A landscape with many valleys, sampled at points; each row gives a point and its height.
From any point a ball rolls to the lowest of the 2 points nearest to it. It stops when none of these is lower. Distance is the straight distance between rows; heights are no part of it.
K_147 height 2.37: [ -3  11   7 -28 -12  34   0  25 -36 -28   9  18  -4   4   7  -4   1  -8
   9  27  17 -13]
K_461 height 3.95: [ -4  31  11   1 -24 -20  49 -10  -6  -9 -29   6  -2  25  -8 -10 -11   1
 -17 -49  -2   8]
K_60 height 2.94: [-24   0  17  27 -16 -16  15 -23   1   3  11   1  -2   3  -4 -22 -14 -17
  25 -35   3   8]
K_781 height 8.40: [ -9  11   6   9   1  16  28  22   7  12 -25 -22   6   7   5   6  21   7
 -25  19 -14  -7]
K_458 height 3.65: [-27  20  21   2 -22   2  35  16 -19  -6  -7  -6   4   9  10 -12  -1  -2
  20   4  13   0]
K_879 height 2.56: [-15   6   0  39   4 -18   0 -12   5   5   4  18 -15  -4   4 -17 -13 -26
  19 -30 -13   8]
K_746 height 3.66: [-26  35  19  13 -29 -22  47 -11  -4 -15 -11  -3  -7   7  -6 -11 -22  -6
   5 -37  15   6]
K_84 height 3.85: [ -6 -28  28  25 -22   3 -12  -7  24  34  15 -13  10 -19  17  -3  20   3
 -18  27 -17 -13]
K_610 height 4.21: [ 16  18  14   0 -26 -18  41 -15 -24 -16 -20  -3 -25   7  -5   0 -10  -7
  -2 -51 -10  15]
K_521 height 3.39: [ -8   6   1  18   3  -4   3  22  -9  22  -9   0 -12 -15   6  -6  13 -12
  20  13   3  -5]
K_612 height 2.28: [  4   1   1 -10  18   1  -9 -13  27  -6   8  -8  19  23 -17  -9 -14  10
  -4 -12   6  10]
K_903 height 4.95: [ 21  -8  -2  16   7   9 -14  28 -18  -4  11  22  -3 -10  -9  -1   5 -19
  18  26 -22  -5]
K_378 height 3.20: [ 21  17  -2 -25  24  13 -27  23  14 -13  -3  16  20  14   3 -11 -14   0
 -19 -11 -12  -1]
K_92 height 5.44: [ -1 -31 -19 -21   9  -5 -32   5  36  22   1 -15 -13 -18 -11   3   7   0
  -1  15  30  -8]
K_11 height 3.86: [  7 -26  19  19 -14  14  -8  -4  30   3  19 -14  20 -10  13  -1  11   6
 -22  16 -29   2]
K_95 height 6.65: [-13   0  43   4  -8  -4 -27  11  20  27  12 -15  30 -19   9 -16  -7  16
   5  19   1  -8]
K_830 height 2.07: [ 13  -4  20  -9  -2   8 -15  13  -7  -8  18 -18  28 -21  -2   2  -4  13
   6  35 -10   8]
K_382 height 7.95: [ -5   6  -4   9   4 -48   4 -25 -11  14 -17  10 -11 -10 -13  13  -7   5
  18 -34  16  -1]
K_456 height 2.21: [ -3   7   8  11   5  -2  12   7   7  35 -41  -8  -6  15  10 -10  29 -11
  17  -9 -36   0]
K_325 height 1.76: [  7 -21 -56  -2  -5 -12   0 -32  10 -14  -1  18 -47   5  -3  24  -3 -18
   2 -22  -6 -13]
K_172 height 6.43: [-10  -6  26  22  -1  -6 -27   3   3  23  28 -19  13 -34  21  -5  -6  14
   6  24   3   2]
K_839 height 7.75: [-12  -3 -10  10  -9 -31   1 -24 -29  11 -12   2 -12  -7  12   9  10   0
  17 -23  27  -9]
K_231 height 1.32: [-11  10  15  20  -2   7  11  -7  15  13   3  -5  13  16   6 -18   7   3
  -8  -2  -2   6]
K_207 height 5.32: [ 16  -4 -26  -2   7  -5   6  11 -19 -10 -19  43 -11  22 -19   1  14 -19
  -6   4   1 -13]
K_310 height 7.39: [-36   7  10  14 -13  13   2  12  37  20   6 -16   5  -9  -1 -19  -7 -11
 -17   7  40 -25]
K_308 height 4.97: [ 17 -20 -31 -24  18  15 -13   1  27   4 -10  -9 -13  -8  -8  19  15   5
 -11  13   6   2]
K_662 height 3.46: [ 14 -17  -3  11  19   7 -24  37   9  27 -15  -1 -22 -29   2   7  18 -12
   9  16 -29  -5]
K_789 height 8.70: [-16   3  -3  17   1 -10  27  -8 -25  -1 -22 -16 -11  -1  25  21  16  17
 -13  -1  -3   7]
K_709 height 8.17: [-25  28  20  22  -1   8  26   5  17  27 -18 -33  26  -6   4  11  10   8
  -4  23 -14 -11]
K_547 height 8.55: [ -9  -4   3  -2   0  16  25   4  -4   5 -17 -21  -5  10  26   2  25   9
 -11   3 -18  17]
K_737 height 5.00: [  4 -14  16 -28 -17  27   6  29  20 -15 -10 -40  15 -12   4  10   4  31
 -15  18 -26   4]
K_178 height 6.41: [-10  22  16  -8  14 -17  -4  -6 -16  -4   7 -14   5 -19  15  12 -17  24
  21  -2   1  19]
K_362 height 7.11: [-34  -6  24  16 -21  10 -14 -11  41  13  26 -13  12  -2   6 -31 -12  -8
 -12  -7  16  -9]
K_191 height 3.34: [-27  22   6  14 -16  -9  28   1 -19  -6   9  -2  -3   0  -3 -15 -25  -9
  30 -20  25  10]
K_395 height 4.28: [-12   9  13 -16 -10  16  13  21  18   1  -5 -23  39  22 -13 -13  -6  13
   7   4   7   5]
K_397 height 2.88: [ -3  -2   5  27  13  -7  -5  26   4  38 -24  -7 -16 -15  20  -1  28  -6
  13   7 -25  -7]
K_415 height 3.33: [  5 -29  23   1 -18  12 -32  -3   9 -12  25  -8  24 -12  20 -17   1  18
 -25  20 -12   3]
K_672 height 1.55: [ -1  -2   8  21  -1  -5  16 -10   2  17 -28   9 -12  22  21 -21  20 -10
  -3 -28 -32   5]
K_582 height 2.20: [-16  10  29  11 -19   7  -5   5  18  26  -7 -10  30   5  32 -16  17   2
 -31   8  -4  -3]
K_351 height 1.78: [  1  18 -11 -22  -4  21   5  -2 -27 -38   2  27 -19  14  -5   1  -8  -4
  -9   5  13 -17]
K_471 height 3.19: [  3 -12 -24 -17  -2  38  -8   1  -4 -45  33  13 -26  -1 -17   8 -17 -19
   2  10   7   1]
K_204 height 2.08: [ -8  13  -1  -8  13  22   7  27 -30 -18   2  16 -21 -11  -7  14   2   0
  20  28  12   0]
K_134 height 3.90: [-18  -2 -18  21   1  -9  19  16 -10  22 -27  13 -26  -6 -10   5  24 -23
  23   8  13  -3]
K_98 height 2.42: [  2  13 -29 -30   5  19  -2 -23 -27 -19  -8  22 -25  11  -4  13   7   2
 -23   5  27 -29]
K_528 height 3.03: [-15 -18  25  12 -22   1 -11  -9   4  38   1 -14   4  -6  39 -15  26  -5
 -14   5   3  -9]
K_254 height 6.63: [  3  13   6  -1   2 -19   6  -6 -43 -12   5  -3  10   2   5  16   1  21
   5   8   6  18]
K_669 height 5.84: [ -5 -14  -4  -8   9  -5 -30 -18  13  22  21 -20  -4 -19   9   8   1   6
   0  14  32  -4]
K_616 height 1.52: [ -2   7  14 -15   0  19   0  30 -19 -12   7  -8   3 -23   4  10   1  12
  19  32  -6   8]
K_762 height 4.52: [ 22 -19 -28  -4   6  19  -2  11  28  -4  -6   3 -12   4 -15  20  13 -14
 -16  12 -28   6]
K_891 height 2.77: [  4 -18 -38 -12  -6  18   1 -24  10 -32  25  22 -18  15 -22  -2 -25 -12
  -3  -6  18  -8]
K_136 height 3.56: [ 19   5  10 -39  16   1 -43  14  12  -5  11  15  23  15 -14 -32 -23  -8
   3 -18   4 -15]
K_817 height 6.62: [  1  30  -3  19  27 -25 -11  -7 -15  -8  11   7   9 -23   1   6 -26  12
   7 -11  -7  17]
K_882 height 7.66: [-35   6  -7  26   3   6  21  21  20  19  14 -15   3 -19 -13   2  -4 -12
  -1  22  37  -8]
K_59 height 0.52: [ -2   2  16  14  -1   5  22 -20  -2 -18  13  -9  22  15   7  -5  -4  10
 -10  -8  -6  18]
K_578 height 4.04: [ 29 -18 -20   0  20  18 -13  23   7  14 -16  12 -16 -10   1  23  24 -10
 -10  24 -35  -1]
K_358 height 4.64: [ 21 -18  13 -35 -12  22  -2  25  18  -6  -2 -27  36  11 -14  -4   3  20
  -4   5  -6   5]
K_639 height 7.92: [-36  24  11  27  -5 -11  29  10   6  22  -8 -17  16  -9  -9   7  -2   4
   6  18  17   1]
K_763 height 3.58: [ 24 -13 -24 -14  14  24   4  -1   1 -45  15  22 -20   4 -28  18 -14 -15
   4   3 -16  11]
K_154 height 3.15: [  7   9 -14 -36 -11   1  19 -18 -43 -21 -22  14 -11  17  -7  20  19  14
 -18   2  25 -18]
K_868 height 7.51: [ -4   5 -10 -16   8 -28 -27 -22 -23  17  -2  14   0  -1   9  -5  -1   7
  14 -14  21 -14]
K_120 height 6.15: [-13  -9  17  -5  13  -1 -29 -14   8   9  29 -24  -6 -28  23  -1  -6  11
  20  -3  15  10]
K_306 height 4.74: [  2  -4 -27  17  12 -21   9  -1 -11  10 -11  29  -2  12 -24   7   7 -15
   1   6  27 -19]
K_443 height 3.00: [  5 -10  -7  -6  -1   3 -24 -12  46 -12  22   4  22  19 -24 -26 -24 -13
  -2 -12  15  -8]
K_741 height 3.54: [ 15 -19 -10 -29  -3   4 -39  -1  27   6  13   4  18  20  -7 -28  -9 -10
   2 -20  12 -13]
K_228 height 4.45: [  7  -1  -1  -4 -13 -22  41 -13 -20 -13 -14 -16 -17  11 -14  20   0   7
  21 -28 -11  22]
K_379 height 1.22: [  2 -19 -47  11  -1   0  -2 -14  -5  -7   1  19 -37   1   8  20   6 -22
   5   4  -4   2]
K_793 height 8.11: [  8  19  -8  28  19 -44   5 -15   9  16 -13  13 -14 -13 -27   7 -26  -7
  20 -32  -3   3]
K_96 height 3.99: [ 35 -19 -19 -19  20  32 -17  16   4 -36  25  15  -1  -1 -17  10 -10  -4
 -10   3 -31  10]
K_599 height 4.50: [ 35 -18 -14  -9  12  28 -11  43  -2 -14  12  21   8 -14 -18   3   8 -10
  -3  25 -29  -1]
K_164 height 6.87: [ -8  -5  35   5 -12  -4 -23   0  40  10  27 -19  21 -12  -6 -27 -16   0
   0  -6  -2   6]
K_417 height 7.27: [  5   9   9 -13   4 -21 -18 -20 -37  12  -9   7  19  19  27  -9  11  16
   2  -3  17  -3]
K_19 height 3.74: [ 28   4  -9 -38   9 -13  11 -19 -35 -26 -13   7  -6  18 -11  24   2  22
 -21  -4  -1   4]
K_658 height 6.95: [ 21   8   0  -1  10 -24  -3 -27 -46  -5  -5   5  22  10  17   8   8  22
 -19   0   2   3]
K_778 height 6.85: [ 13  10 -12   4  31 -22 -23 -26 -24 -19  25  19  -8 -18   3  13 -26  16
  -5  -6   7   7]
K_344 height 2.72: [ 17 -16  36 -16   2   2 -42  -4  13  -2  24 -25  32 -21   9  -1 -11  30
  -8  24 -10   5]
K_322 height 3.97: [-10  17  10 -16 -12  12  18  30  -5   9  -3  -5  15  11 -12 -10   0  -7
   1   7  11   1]
K_453 height 5.34: [ 23  -6 -27   7  10  10   6  15 -26 -22   1  41 -21   1  -9   9  12 -20
   6  19 -19  -7]
K_792 height 2.29: [ 10 -27 -53 -13  -9   3   4 -33  29  -7   3  13 -19  25 -18  11 -10 -16
   6 -12   8  -9]
K_524 height 2.10: [-13  16   4  44  -8 -18  22 -10   3   4 -20  18 -11  15   7 -17  -1 -14
  -6 -34 -24   7]
K_357 height 2.81: [ 11  14  -4 -10  27  -3 -21   4  25   2  -9   0   2  17   4  -4 -17   2
  -8 -25  -7  14]
K_226 height 4.13: [ 19  -9  -6 -21 -10 -16  25 -33 -26 -23 -15 -13 -12  11   0  26   6  25
  -5 -18   0  19]

Call two points neighbours if one is among the 2 nearest of the other. Go from one point of each pair to the other, from neighbour to neighbour, staying as low as possible. Name the highest point that can't be avoided.
K_672, K_351 => K_228
K_59, K_351 => K_11
K_379, K_612 => K_453
K_178, K_672 => K_793
K_351, K_616 => K_147

For each start below, name every point that the ball comes to, in order.
K_839 => K_868 K_417 K_658 K_254 K_178
K_228 => K_226 K_19 K_154 K_98 K_351
K_781 => K_709 K_639 K_882 K_310 K_362 K_164 K_95 K_172 K_120 K_669 K_92 K_308 K_762 K_578 K_662 K_397
K_453 => K_903 K_599 K_96 K_763 K_471 K_891 K_792 K_325 K_379
